Each row is a point on a tangle of strands that fork, close into loops and nearly touch. The rows are in no order.
In the rows, zero is written as 128.
Points whose rows are less than 45.9 apart are linked; no others are. Some points are linked to none.
Z843: [130 167  56  92 115 100 110 112 179]
Z993: [148  92 170 151 159 155 148 142  82]
Z540: [112 159 137  73 133 158  82  81 117]
Z289: [ 95 147  70 158 108  97 147 167 176]
Z928: [181 112 146 136 107  60 103  96 144]
Z580: [160 141  57 103 130 102 135 129 165]
Z766: [106 120 144 152 136 148 144 144 122]
Z155: [128 104 153 187 112 100 151 150 140]
Z77: [ 95 109 177 161 138 173 147 148 100]
Z566: [172  94 168 132 159 130 122 117  77]
Z58: [142 140 120 123 112  84  97 101 156]
Z197: [ 73 163 115  96 124 178 124 130 126]
Z816: [118 136 167 141  84  71  85  90 148]
Z15: [130  94 189 170 140 143 141 135  95]
Z985: [ 97 161  68 120 112 120 127 140 171]
Z732: [141 131  60 140 125 110 163 163 171]
Z948: [172  98 105 126 159 141 170 160 102]
Z923: [154 121  89  94 149 160 161 151 114]
Z94: [126 116 105 126 145 172 181 170 118]
Z809: [111 169  60  94 115 115 111 119 174]
Z295: [110 114 165 189 106 107 144 147 137]
Z423: [154 151  62  98 126  94 118 117 173]
Z694: [158 133  50 119 130 107 156 148 170]
Z620: [147  92 188 181 110  91 136 125 119]
Z418: [ 94 146  86 170  89  74 133 161 180]
Z915: [ 93 142 149 101 139 185 119 117 104]
Z786: [133 133 164  79 151 164  90  84  86]
Z636: [107 150 135 141  91  77  88 105 159]
Z991: [142 125 149 118 136 127 107 101 116]
Z5: [ 77 114 179 192 116 137 142 153 116]
Z37: [115 147 155  70 143 171  84  80  96]
Z312: [142 121 166  94 154 160 104  97  83]
Z496: [117 118 153 156 128 133 136 133 126]
Z497: [115 111 129 148 144 170 175 166 112]
Z456: [113 128  92 113 139 184 182 175 122]
Z788: [ 84 111 188 199 100 112 136 150 126]
Z471: [146 108 144 169 114  94 136 134 144]
Z98: [149 115 150 100 155 160 122 115  86]
Z695: [128 139  84 117 130 130 143 142 153]
Z344: [ 92 147  94  99 129 191 164 160 126]
Z411: [172 107 104 104 159 149 159 153  96]
Z587: [130 128 105 147 123 114 144 143 150]
Z882: [104 159 102 131  93  78  94 115 175]
Z627: [132 139 139 104 134 130  97  94 124]
Z461: [ 84 171  98  85 122 157 111 119 141]
Z810: [ 67 159 133  94 128 194 123 130 116]
Z294: [181 101 187 129 125  82  84  80  98]
Z13: [113 149 137  98 130 141  92  92 124]
Z902: [155 107 101 135 147 136 167 159 124]
Z881: [ 87 120 147 153 137 171 155 154 115]
Z794: [164 111 190 137 112  79  87  78 114]
Z767: [198  95 175 124 134  77  95  93  94]
Z67: [ 93 153  74 111 122 157 152 155 152]
Z430: [135 116 154 154 124 109 126 121 131]
Z487: [ 99 106 183 177 132 148 144 145 109]
Z725: [118 157  99 122 107  93 102 111 170]
Z742: [ 86 171 107  96 117 144  94 111 144]
Z625: [192  99 161 134 116  59 102  93 121]
Z775: [136 133  90 111 141 149 155 145 134]
Z844: [176  90 152 118 168 155 145 145  62]
Z521: [143 123 183 140  95  72  88  82 134]
Z611: [117 126 152 114 144 164 122 119 104]
Z651: [184  81 168 143 166 130 142 141  65]
Z528: [118 139  61 148 119 111 162 169 175]
Z966: [ 86 164 133 106 118 137  84  95 134]
Z386: [145 116 108 143 137 123 155 148 137]
Z355: [ 93 148  91 111 130 168 152 153 138]
Z60: [ 90 165  59 118 114 133 142 157 167]
Z239: [153 126 138 138  99  62  99  98 156]
Z186: [162 100 145 111 162 158 140 132  77]
Z395: [164 108 169 126 144 121 107 105  95]

A piece is two or more points that can be reached from each other along the links. Count, over all rows, the pieces, the separate loops (a circle has one, a figure eight two, a Y none), the forks (points with three links) and the tips (points with one).
pieces | 4
loops | 5
forks | 4
tips | 2

A fork is a point with three links, a tip a point with one. Leave the first point through the second and follow the links. Name the first fork or tip that comes.
Z611; Z915 | Z13
Z295; Z788 | Z487
Z566; Z651 | Z98
Z355; Z344 | Z881
Z580; Z694 | Z418
